Each row is a point on a landscape with many peaks, with its height.
From any point a climber steps to the highest of the 2 points nearest to it. It stops when none of these is higher. Distance is the straight distance between rows; heights are no part of it.
q_188 h=2.06: [-49, -10,   2,  -9, -25, -21,  27,  -1, -12, -28, -11, -20,   3,  23,  -7,
  15,   1,   4,  10,  33, -19, -13, -18, -24, -18, -27,  -3, -21]
q_612 h=4.68: [-16,  -9,  11,  -6, -22, -27,  11,   2, -34, -17,  -4,  -7,   0,  29,   4,
  -1,  10,  23,   6,  19,   2, -23, -12, -12, -17, -24,   2, -11]
q_965 h=3.69: [13, -8, -9, -3,  7,  3,  6, 22,  8,  6, 21,  9, -5,  3, -3,  8, 25, 12,
 -5, -7, -5, -1, -8, -1, -6,  3, 10, 18]
q_795 h=1.86: [-15,  17,   8, -10, -51,   3,  -9, -13,  20, -25,   0,  12,  33,  -7, -17,
  -2, -10, -17, -16,  -3,   9, -27,   2,  15,  21,  -7, -13,   1]
q_72 h=4.19: [-29,  12,   7,   6, -22, -10,   5,  11,  -4,  -5, -24,   1, -19,  11,  13,
  12, -12,   2,  18,   0,  11, -24,  -4, -12,   1, -16,  10, -18]
q_578 h=1.63: [  7,   0, -18,   1,  29,  12,   2,  19,  15,  28,  13,  -5, -13, -27,   3,
   0,  -8, -34,   9,  -2, -25,  16,  15,  -7,  21,  25, -34,   2]
q_37 h=2.32: [ 24,  -3,  -9,  -2,   5,  -6, -15,   4, -19,   7,   8,  18,  12,   1, -16,
   3,   6,  18, -32,  -1,   2,   0,  -3,   1, -10,  -2,  -7,  25]
q_227 h=2.54: [-20,  -3,   0,  16,  17,  32,  -7, -19,  23,   0,  -8,  13,  19, -20,  -5,
 -18, -16, -19,  -1,   8,   0,   2,   5,  24, -13,   0,  35,  -4]
q_688 h=0.44: [  5,   4,  -3,  -5,  24,  -2,  -6, -33, -21, -17,   4,  17,   8,  21,  -3,
 -25,  15,  15,  -8,  18,   6,  -4,  13,  25, -19, -10,  20, -10]
q_420 h=5.22: [-24, -32,  -4,  13,   6,  22,  15,  13,  -2,  -9,  -2,  29,  23,  -4,   5,
  -7,  22, -19,  12,  -3, -10,   7, -15,  -6,   3, -18, -11,   3]
q_202 h=0.81: [  5,   9,  26, -28,   0, -12,  -8,  14, -12,  16,  14, -21, -37,   3,   7,
  -2,  14, -15,  23, -18, -26, -23,  20, -36,  22,   8, -28,  11]
q_610 h=2.53: [-33,   0,   5,   6,   8,  -8,  14, -20, -15, -28,   0, -24,   7,  17,  12,
   0,   0,  -6,  24,  29,  -5,  -9,  -1,  -1, -21,  -5,  20, -41]
q_924 h=2.24: [  6,  21,   1,  -8, -10,   2, -14, -19,  43, -14,  -4,   1,  26, -21, -14,
 -19, -13,  -2,  -7, -18,  12,  -5,  17,  33,  15,  -1,  11,   6]
q_362 h=3.27: [-15, -10,  16,  30,  -1,  35,   4,   0,   3,  10, -11,   6,  10,  -5,  11,
  -3,   2, -29,  21,   9,   8, -13,   0,  -4, -24, -19,  20, -17]
q_368 h=4.64: [ 33,  32,  -3,   8,  -4, -21,  -8,   3,   0,  14,  27,   3,   3, -23, -27,
  20, -10,  27, -21,   7,  10,   4,  25,  19,  16,  -5, -11,  28]
q_295 h=0.99: [ 15,  -4, -17,  13,   8,  -1, -16,  -5,   3,   6,  -5,  13,  -4,  -9,  14,
  -5,  -3,   4, -18,  -4,  12,  16,   0,   6,   9,  13,  -3,   7]
q_595 h=1.29: [ -9, -19,  12, -14, -11, -10,  20,  21, -23,   1, -19, -10, -21,  24,  13,
   7,  13,  -4,   5,  -6, -20, -16, -14, -26,   8,   4, -17,   4]
q_694 h=2.13: [-12,  18, -11,  11, -43,  -8,   8,  20,  38,  14,  17,   4,  18, -27, -29,
  14,  -8,  -8, -15,  -4,  -4,  -3,   0,  19,  22,   3,  -8,  25]
q_938 h=3.45: [  7,   8, -26,  -8,  31,   7, -15, -10,   0, -23,  27,  12,   4, -19, -19,
  17,  15,   6, -21,   7,  -2,   5,   7,   3, -19,   6,  12,  18]
q_354 h=3.71: [ 21,   8,  24, -12,  16,   7,  -8,   7, -20,  -1,   3,  -1, -31,  19,   2,
   2,  11,  23,  16, -12,   5,  11,   8, -12,  -2,  -8,  25,  -2]
q_366 h=4.39: [  8,  -4, -17,  -5, -24,   7,  12, -10,  17,   2,  -6,  10,  39,   7,  -5,
  -7, -22, -18, -12,  -9,  -7,  -4, -17,  18,   8,   4,   2, -23]
q_571 h=3.57: [ 51,  -2,   8, -12,  20,  -7, -12,   8, -22,  20,   5,   0, -15,  10,   7,
  -5,   9,  12,  -5,  -6,  -1,   8,  12,   1,   9,  10, -20,  11]
q_894 h=1.90: [  8,   9, -22,  -3,  -3, -21,  -6,   9,  14,  24,  27, -18,   0, -37, -24,
  30,  -2,  13, -21,   7,  -2,  22,   8,  -1,  19,  16, -22,  18]
q_460 h=6.79: [-26,   4,   9, -16,   4,  -8, -16,  -9, -10, -30, -25, -12, -27,  -5,  -2,
   1, -17,   8,  26,  12,  22, -17,   7, -27, -10, -16,   6, -14]
q_225 h=4.12: [-11,   0,  13,   7,  11,   8,   3,  13,   0,   5, -23,  -6, -20,  -6,  23,
  16,   0, -16,  25, -10,   5,   5,  11, -28, -10,  -7,  11,   8]
q_125 h=1.95: [ 18,   5, -15,  -8,   6, -11,   4,  12,  -9,  19,  22,  11,  -1,  -4,  -9,
   9,  -9,   2, -35, -17,  -2,   8,  -2,   6,  15,  10, -11,  21]
q_121 h=2.58: [-15,   3, -28,  13,   0,  -2,  -7, -21,  22, -31,  22,  29,  22,  -9, -24,
  -4,  -2,  -7, -17,   4,   0, -15,  11,   8,  -8,   2,  -4,   9]
q_550 h=3.25: [ 14,  11,  10,  -1,   7,   3,   2,  12,  -5,  14,  13,   2, -13,  26,  24,
  -8,   4,  11,   7, -17,   9,   4,  -3,  -8,   3,  -8,  15, -11]
q_25 h=1.80: [-44,  -4,  14,   4, -25,  -4,  25,   0,   0, -12, -17, -22,  13,  14,   1,
   8, -14, -16,  21,  28,  -8, -19, -17, -16, -25, -25,   4, -25]
q_712 h=5.14: [  0, -10, -15,  -1, -15,  10,  21,  -2,   8,  25,   6,  11,  20,  10,   8,
 -13, -11, -16, -11, -11,  -6,   4, -22,   6,  14,   0, -11, -12]
q_503 h=4.55: [ 37,  10,  -4,   1,  16,   5, -12,  -5,   8,  -3,  16,  24,  11,   1, -13,
   0,   5,  36, -16,  -5,   5,   6,  16,  28,  -4, -11,  21,   7]
q_45 h=1.91: [ 11,   1,  -8, -10,  29,  -9, -14,   2,  21,  15,  14, -14, -13, -25, -13,
  20,   1,  22,  -7,  -8,   5,  42,   5,  25,  10,  19,   2,  14]
q_928 h=6.19: [  2, -14, -20,  15, -16,  25,  15,   4,  26,  30,   1,  15,   6,  -4,   1,
  -3, -12, -20, -11,  -5, -11,  13, -21,  -3,   6,  -6, -18,  10]
q_111 h=2.19: [-17,  -3,  12,   6,   6,  -1,  10, -27,   4, -15,  -5,  -7,  22,  15,  11,
 -13,  -5, -15,  23,  15,  -1,   7,  -5,  19, -21,  -4,  28, -46]
q_425 h=6.05: [-12, -20,   3,   6,  13,  24,   6,  21,  -5,   5,   4,  11,  11, -10,  10,
  10,   9, -30,  15, -10,  -2,  11, -12, -17,  -6,  -1,  -5,   6]
q_155 h=4.57: [ 11, -18,  20, -22,  20,   5, -15,   9, -41, -18,   4,  -4,  -4,  21,   3,
   3,  14,  13,   0,   8, -13, -16,  -1, -27, -18, -10,  -8,   3]
q_828 h=0.23: [ 16,   2,   3,  -6,  -8,  -7,   6, -19,  -3,   4,  11,  14,  13,  23,  18,
 -27,  17,   5,  -8,  -4,   7, -11,  -7,  13, -13,  -7,  24,  -8]
q_19 h=3.55: [ -1,  -4,   3,  15,  14,  20,   6,   0,   9,  12, -10,   1,  -7,   0,  23,
  -8,   1,  -9,  10, -11,  12,  18,   1,  -4, -17,   4,  18,   8]
q_256 h=5.34: [-12,  17,  14, -25, -15, -18, -11,  11, -15,  -9, -22, -25, -26,  -5,   7,
   4, -10,  -5,  24,  -5,   7, -16,   3, -33,  10,  -9, -26,  -1]
q_285 h=2.12: [ 14, -27,  -5,  14,  16,  10,   4,  -2,  -8,   7, -21, -11,   8,  -1,  15,
  -4, -12, -19,  10,   1,   3,  10, -14,  -6,   0,  16, -19, -16]
q_577 h=3.07: [ 22,  -7,  -2, -15,  11, -12,  -3,  13, -31,  20,   6,   4,  -1,  25,  17,
  -5,   8,  -1, -10,  -1, -12,   9,  -7,  -8,  10,   3, -36,  -3]
q_719 h=3.28: [ 14,   9,  -7,   1,  11, -11,  -1,  13,  27,  11,  21,   3,  -4,  -9,  -4,
   5,  14,   2,   3, -20,   1,   6,  -6,  21, -15,  13,  19,  16]
q_647 h=2.95: [-17,  -8, -11,  -1,   5,   0,   6, -11, -18, -23,   4, -23,  21,  22,  15,
  -6,   3,   1,  -3,  27, -15,   0, -16,  -3, -27,   6,  13, -34]
q_782 h=0.71: [  7,  -7,  19,   1,  23,  -5,  -3,  -4,   2,   0, -12, -12, -39,  -5,  10,
  -3,  12,  -6,  27, -18,   5,  18,  18,  -9,  12,  18,   5,  10]
q_65 h=5.12: [  0,   1, -32,   8, -18,  20,   5,  10,  27,  18,  10,   9,   6, -16,  -5,
   5,  -7,   2, -25,  -4,  -6,   7, -12,   8,  14,   3,  -6,  18]
q_303 h=0.27: [ 18,   4, -24,   3,  12,   0, -20,   5,  16,   8,  -7,  -8,  -7, -28, -17,
  19, -14,  -9,  -8,  -8,  -5,  24,  13,  -4,  13,  31, -24,  17]
q_947 h=4.13: [ 37,  16,   1,  -5,  26, -15,  -8,   1,  -8,  31,  25,   5, -13, -21, -20,
   7,  -8,  35, -15,   5,  -1,  15,  17,  29,  25,  -1, -11,  18]
q_765 h=3.74: [ 11, -12,   0,   1,  -1, -27,   4,   8, -15,  -3,  -2,  -6,  12,  33,  20,
  -8,  13,   7,   6,   6,  -5,   0, -18,   5,  -9,   0,   1, -24]
q_942 h=1.79: [-10, -25,   6,  13,  -2,   1,  21,   5, -16,   9, -27, -14,   9,  14,  25,
   4,  -4, -17,  16,   3,  -7,   0, -14, -15,  -8,   3, -13, -21]
q_679 h=3.44: [ -6,  35,  14,  16, -27,  -6,   2,  -3,  20, -18,  20, -10, -15, -23, -29,
  28,  -7,  24, -16,  -1,  18,   0,  19,  14,  15,  10,  12,  14]
q_224 h=0.34: [ 39,   5,   8,  -6,   3,  -9,  -7, -28, -14,   3,  12,  21,  19,  14,  -4,
 -24,  10,  19, -10,  15,   9, -17,   3,  30, -25, -22,  18,  -4]
q_265 h=3.70: [-24,   6,  23,  21, -13,   7,   1,   8,   5,   5, -19,  -8,  -6,  10,  14,
  -9,  -9, -14,  27,  -1,   8, -12,  -9,  -7, -16, -10,  22, -19]
q_732 h=2.20: [-17,  -4, -15,   0, -30,   8,  -5, -22,  15, -29,   8,  23,  34,  -5, -15,
  -7,  -4,  -7, -22,  14,   4, -19,  -7,  10,   4, -14, -15,  -5]
q_921 h=0.73: [  9,   7,  -2,   5,  -5,   8,  -1, -25,  15,  16,  -9,   0,  15,   0,   9,
 -24, -23,  -5,  -4,   1,  14,  23,  -3,  22,   8,   1,   7, -15]
q_685 h=3.93: [-13,  27,  11,  10, -27,  10,  -2,  -6,  36, -18,   8,   2,   6, -23, -21,
  28, -12,   5, -20,  -8,  15, -15,   4,  20,   9,   1,   1,  13]
q_248 h=2.87: [  0,  10,  15,  -6,  -6, -13,   0,   0, -13,  -1, -40, -34, -33,   8,   8,
   3, -21,  -5,  41,   8,   3,   7,  -1, -11,  13,  11,  -1, -32]
q_705 h=4.23: [-22,  13,  30, -18,   8,  18, -23,  -5, -10,  -9, -31, -23, -27,  -6,   1,
   5, -16, -10,  30,  -8,   3,   6,  20, -28,  -3,   0,   9,   0]
q_5 h=5.21: [ 28,  21,   5,   8, -20, -12,  -7,  -3, -11,  -5,  14,  18,   8, -11, -30,
  19, -13,  24, -32,   9,  18, -12,   9,  15,   8,  -8,  -1,  23]
q_940 h=3.02: [  1,  33, -10,   5, -29, -12,   0,   8,  17,  -2,  24, -22, -10, -35, -26,
  44,   9,  27,  -8,  13,   8, -11,   6,  11,  19,  16,  -3,   8]
q_703 h=1.71: [  1,  23,   1,   2, -52,  -3,  -3,   5,  26,  -4,  13,   5,  17, -11, -22,
  -5,  -5,  -3, -17, -10,   4, -22,   7,  14,  37,  -4, -17,  14]
q_95 h=1.92: [ -3,   7,  -6, -18, -17,  11, -10, -12,  37, -12,   8,  10,  43, -14,  -1,
 -14,  -2,  -5, -25, -14,  -5, -19,   8,  20,   8, -12,   4,  17]
q_649 h=7.55: [-23, -10,  13,   2,  -7,  18,  17,  29, -10,  18, -14,   5, -17,  -5,   1,
  19,  10, -32,  23, -10, -19,   3, -16, -29,  -3,  -4, -10,  10]
q_803 h=4.66: [-26, -15,  -3,  10,   2,   4,   3,   3,  -4,  -3,   3,  22,  24,   7,  18,
 -11,  15,  -8,  -5,   3,  -5,  -3, -10,   1, -13, -10,   1,  -1]
q_196 h=3.33: [-11, -25,  11,  -2, -27, -13,  15,  14,  -2,  -2,  -2,   7,  10,  28,  15,
 -11,  24,   1,  10,   0,  -7, -12, -25,   4,   2, -12,  -1, -13]
q_680 h=0.58: [ 18,   3,  19, -15,  18, -15,  -1,  10,   1,  10,  14, -25, -44,  -3,  11,
  -5,  13,  -7,  28, -19,  -9,   4,  27, -32,  18,  16,  -9,  12]
q_315 h=3.00: [  0,  -1, -21,   2,  28,   8,  -6, -13,  -2, -23,  31,  27,  13,   8, -19,
  -8,   5,   2, -24,   9,  -2, -13,   9,   5, -16,   4,  -1,   1]
q_87 h=2.55: [ 15,  11,   2,   1,   1,  -7,   2, -21,  31,   4,   6,  14,  22,   0,   3,
 -24,  -3,   1, -10, -24,   5,   6,   7,  37,   0,   2,  17,  13]
q_861 h=0.72: [ 14,  -6,  -3, -13,  24,  -3,  -2, -21, -17,  -4, -10,  12, -23,  -5, -15,
 -11,  11,  14,  -1, -13,  14,  38,  11,  22,  19,   6,  10,  18]
q_926 h=2.89: [  9,  12,  -7,   4,   4,  -1,   1,  -3,  43,  20,  18,   0,   2, -15,  -7,
  -4,  -8,   8,  -7, -21,   5,  17,   7,  33,   3,   5,  17,  19]
q_528 h=3.62: [-12,  -3,   8,   0,  19,   1,  -4, -13, -14, -11, -11,   0,  -8,   9,  15,
 -16,   5,   5,  10,  -5,  13,  18,   5,  -2, -10,   3,  28,  -7]
q_741 h=2.69: [ -6, -21,  13, -12,   7,  23, -13,  24, -14,  -7, -19, -19,  -6,  10,  11,
   2,   4, -14,  11,  -6, -13,  -4,  -5, -28,  -2,  12,  -4,  -3]
q_661 h=1.53: [-26, -20,  14,  -1, -19, -15,  29,   9, -20,   1, -23,  -7,  -6,   8,  14,
  17,  -5, -11,  18,  -2,  -5, -15, -21, -24,   7,  -2, -11, -14]
q_165 h=5.95: [-13,   2,  20, -11,  -1,  -8,  -7,   6, -25, -20, -18, -26, -16,   8,  12,
  -1,  -7,  13,  12,  -1,  12, -12,   2, -31,  -4,  -5,  -9,   1]
q_839 h=4.74: [-19,  11,   8,  -1, -11,   3,   6,  17,  -2,   3, -24,  -8, -30,  -4,  15,
  11, -15, -16,  28,  -7,  10, -11,   0, -32,   3,  -8, -11, -10]
q_645 h=3.95: [ 14,  21, -24,   8,  -2,  -2, -14,  -4,   8, -18,  23,  12,   6, -30, -22,
  28,   5,  16, -24,   2,  10,   5,   9,  10,  -1,   4,  14,  12]
q_369 h=0.74: [ 19,  -2, -11,  20,  13,  18, -12,  -3,  10,  12, -24,   9,  -1, -25,   6,
  -2,  -7, -22,   8,   1,   5,  18,   2,  13,   6,  19,   9,  -8]
q_242 h=1.27: [  5,  15, -15,  23,  -3,   6,   2, -10,  31,  32,   3,   4,  -1, -29,  -2,
   3, -23, -16, -10,   3,  11,  18,   9,  12,  12,  12, -16,  13]
q_692 h=0.98: [  1,   8,  -9,  20, -15,  14,  -5, -17,  20,  11,  -3,   7,  21, -21,  -6,
  -8, -31, -22, -16,  -6,  20,  14,  -4,  16,   3,  -1,   2,   3]
q_498 h=2.71: [-27, -30,  -6,  -2,  -1,   7,  15,  -8, -12, -22,   9,  23,   2,  30,  -8,
 -13,  36,   4,  -4,  10, -24, -11, -19, -14, -16, -25,   1,  -5]
q_297 h=2.51: [  1,   2,  10,   0,  -1,  -6,   8,   0, -14,  -2, -23, -27, -26,  30,  15,
 -10,  -6,   3,  22,   3,   4,   6,   2, -15,  -3,  14,  13, -29]
q_367 h=3.20: [  5, -11,   7, -10,   6,   7,  -5,  25,  -9,   2,   0, -11, -20,   5,  15,
   4,  23,   9,   3, -15, -11, -12,  -1, -20,  -1,   9,   7,  20]
q_837 h=3.40: [ -9,  -4, -11,   4,  12,  17,   3, -11, -16,  -6, -23,  -9,  14,   6,   9,
 -16,  -7,  -5,  -3,  18,  -1,   4, -11,   4, -22,  13,  13, -28]
q_638 h=3.24: [ -7,   0,  10,  12,  -8,   4,  13,  -5, -17,  -5, -43, -38, -16,  -3,   9,
   6, -13, -12,  42,  22,  11,  -9,  -1, -19, -11,  -7,   2, -31]
q_463 h=4.14: [ 29,   2,   4,  -2,  28,   8,  -5,  10,  -8,  -2,  15,  13, -11,  10,  -8,
   4,  17,  22,   2,  -7,   2,   0,   8,  10, -13,  -4,  33,   8]
q_2 h=3.86: [  2,  -7, -14,  10, -11,  16,  20,  -8,  10,   5, -19,  -5,  31,   9,   1,
 -13, -22, -18,   0,   8,  -4,  -2, -16,  14, -19,   7,   9, -26]
q_512 h=4.98: [-30,  -1,  19,   3,  30,  11, -20,  -3,  -9, -21, -19,  -6, -17,   3,   0,
   5,  -1,  -5,  21,   0,  -4,   4,  17, -29, -23,   4,  22,   4]
q_987 h=4.49: [  3,  30,  -4,   4, -17,  -1, -12, -14,  25, -27,  17,  14,  19, -20, -18,
  15,  -4,  22, -24,   0,  13, -14,  18,  24,   8,  -7,  11,  11]
q_159 h=1.84: [-31,  -4,  -2, -16, -25, -19,  25,  11, -14, -31, -24, -18,  -7,  11,   2,
  15, -16,  10,   8,  15,  -1, -28, -15, -31,  -8, -25, -11, -12]
q_404 h=3.67: [-12,   2,  22, -12,  -2,  12, -10, -12, -19, -10, -48, -37, -17,  -9,  10,
   4,  -9, -20,  33,   7,   1,  -8,   5, -35,  -7,   3,  -7, -15]
q_967 h=0.97: [ 15,  -2,   6,  -6,  30,  -5, -12,  -7,   2,  18,   4,  -4, -31,  -3,   6,
 -15,   8,   5,   7, -11,   6,  34,   7,  10,  20,  19,   2,  10]
q_573 h=1.66: [ 14,  10,  -1, -18, -12,   3, -17, -19,  18, -17,  16,  22,  42,  -5, -11,
 -15,   5,  10, -30,   6,   3, -38,  11,  28,   0, -24,   6,  18]
q_941 h=1.25: [ 18,  14, -10,   1,  15,  -9,  -9, -15,   7,  14,   5,   7, -20, -10,   0,
 -12,  -9,  14,  -6,  -5,  17,  33,   6,  20,  25,  13, -21,   1]
q_329 h=4.24: [ -4,  -3,   2,  10,  -9,   7,  36,  16,  18,  34,  10,   8,  -1,  14,  20,
 -18,  -4, -26,   9, -15, -14,   0, -10,  -3,  15,  -1,  -6,  -8]
q_844 h=2.61: [ 13,  13, -15,  10, -34, -11,  16,  10,  16,   3,  21,   1,  -2, -26, -21,
  36,   8,  19, -21,   0,   1, -14,   2,   5,  22,  -5, -17,  27]
q_551 h=4.01: [ 38,  -7,  13, -20,  24,   9, -16,   8, -36,   2,  -2,  -4,  -5,   7,  -2,
  -6,  12,  14,  -7,  -4,  -6,  -4,  11, -15,  -8,   6,   3,  20]
q_426 h=3.01: [  4, -34,  -1,  -6,  -9,  -4,  13,   8, -17,  -5,   7,  21,   6,  28,   4,
  -7,  34,  15,  -1,   7, -12, -15, -21,  -4,  -8, -18,  -7,   1]
q_438 h=4.59: [-17,  -3,  -9,  -3,   2,  -4,  -3, -14,  -4, -12,   2,  12,  34,  12,   3,
 -23,   0,  -5, -21,  10,  -3, -15, -12,  23, -23,  -2,   4, -10]
q_981 h=2.68: [ -1,  -2,   8,   6,  -2, -11,   3,  15,  -5,  24,   6,  -7, -16,  26,  31,
  -6,   1,  -7,  15,  -2,  -5,  12,  -8, -17,  15,   0, -10, -23]
q_300 h=2.52: [ 13, -24, -15,  -1,   7,   6,   2,  13,  -2,  16,  -5,  -4,  -2,  -5,   9,
  -6,  -5,  -7,  -8, -12,  -5,  10, -13, -18,  11,  18, -32,   5]
q_900 h=1.05: [ 12,  -6,  21, -26,  -5, -21,  10,  18, -36,   6,  -2, -13, -18,  17,   2,
   7,   9,  -3,  13, -19, -16, -21,   9, -34,  19,   3, -24,  12]
q_32 h=0.57: [ 14,  -6,  -1,  -5,  18,  -6,  -4, -31, -25, -11, -14,  14,  -7,  13, -14,
 -26,   7,  22, -11,   8,  15,  24,  16,  24,  -9,   2,  18,   5]
q_854 h=1.62: [ -4,   4,  -9,   5,  17,   9, -19,  -6,  21,  -2,   1,   1,  -7, -27, -16,
  12,  -7,  20,  -5,  -3,  12,  43,   8,  20,  -1,  10,  18,  20]
q_436 h=1.58: [ 11,  15, -14,  16,  -5, -18,  -3, -12,  28,  16,  16, -11, -14, -31, -15,
  11, -15,   8, -17,   2,  19,  15,   9,  15,  21,  21, -17,  20]
q_209 h=3.46: [ -3, -13,  -4,  16,  11,   3,  11,  26,  20,  39,  16,   5, -16,   1,   6,
 -11,  -6, -17,   6,  -6, -15,   9,  -5,  -2,  12,  12,  -2,   6]
q_90 h=4.95: [ 18,  22,  -1,  -2,   0,  -6, -12, -26,  18,  -8,  13,  21,  19, -16, -22,
   5,   1,  34, -15,  -4,   7,   9,  31,  44,   7, -14,  26,  18]
q_801 h=2.66: [ 14,  -8, -13, -16,   0,   4,  -9,  15, -30,   8,   2,  12,   2,  17,   2,
   2,  16,   5, -23,  -2, -16,   4, -16, -11,  -7,  -1, -20,  13]
q_813 h=4.21: [ -7,   1,  16,   1, -25, -33,  17,   8, -19, -10,  -4, -25,   7,  23,  19,
   3,   6,   8,  18,  15,   4,  -6, -12,  -7,  -2, -15,   6, -31]
q_396 h=2.07: [  2, -16, -22,   3,   7,  15,   8,  19,  19,  22,   8,   3, -11, -17,  -3,
  -2,  -5, -18,  -9,  -2, -23,  11,  -3,  -3,  22,  14, -50,  13]
q_891 h=2.29: [ 12,   1,  -8,  -6,  26, -14, -12,  13,  14,  35,  30, -14, -15, -24,  -5,
  14,   4,   8, -14,  -2, -17,  25,   6,   2,  10,  22, -11,  14]
q_541 h=2.38: [-37, -22,   3,  -8, -16,   3,  26,  -5, -16, -18,   0,   1,   0,  27,   1,
   3,  22,   2,   3,  20, -23,  -9, -29, -22, -14, -18,   6, -27]
q_83 h=0.53: [ 16,  -6, -18,   7,  25,   6, -12,   4,   4,   3, -19,  -4, -10, -21,  -4,
   1,   7, -19,  14, -11,  -1,  26,  11,  -2,   1,  32,   1,  11]
q_565 h=5.88: [ 27,  14,  -6,  -1, -29,  -9,  -9,  -7, -16,  -6,   9,  22,  26,   9, -25,
   8,  -9,  17, -28,   8,  11, -18,   3,  14,  -1, -23, -23,   6]
q_601 h=2.90: [-22,  -7,  -3,  14,  11,  37,   2, -16,  10,   0,  -2,  13,  27,  -5,  14,
 -10,  -5, -24,   7,  11,  -5, -10,  -6,  14, -23,  -8,  22, -23]
q_740 h=5.86: [-41,  -2,  14,  14,  13,   4, -14,  -5, -11, -21, -18,  -1,  -9,  10,   0,
  -3, -14,  -5,  29,  20,   3, -15,   8, -23, -20, -12,  16, -22]
q_106 h=5.18: [ 11,   1, -15,   1, -16, -10,  -5, -12,   1,  -4,   1,  11,  28,  15,  -6,
 -10, -10,  11, -30,   1,  11, -10, -11,  21,  -5,  -5, -11,   0]
q_465 h=5.20: [-20, -18,  15,  -9,   4, -10, -10,   1, -32, -31,  -6, -13,  -3,  25,   1,
   1,   7,  12,  10,  17,  -4, -22,  -7, -27, -22,  -8,  -1, -12]
q_538 h=2.79: [  3,  -9,   1,  -3,  28,  -1,   4,  35,  15,  26,  22, -14, -17,  -7,   7,
  14,  10,  -4,   9, -11, -20,  10,   0, -10,  11,  21, -12,  17]
q_357 h=4.11: [-22,   0,   9,   4,  11,  -7,  -2,  -5, -20, -20,   1,  10,   7,  18,  17,
 -13,  19,  -6,   8,   4,   6, -14,   2,   0, -18,  -3,  19, -16]

Call two points neighbours if one is among the 2 nearest of the other. Go from one point of each pair to the other, from neighbour to neighbour, staying as high as possible. Name the lowest point that can't be avoided.
q_649, q_839 -> q_225
q_649, q_565 -> q_438
q_300, q_928 -> q_578

Where does a climber stop that starts at each point below?
q_541 -> q_465
q_125 -> q_465
q_680 -> q_300
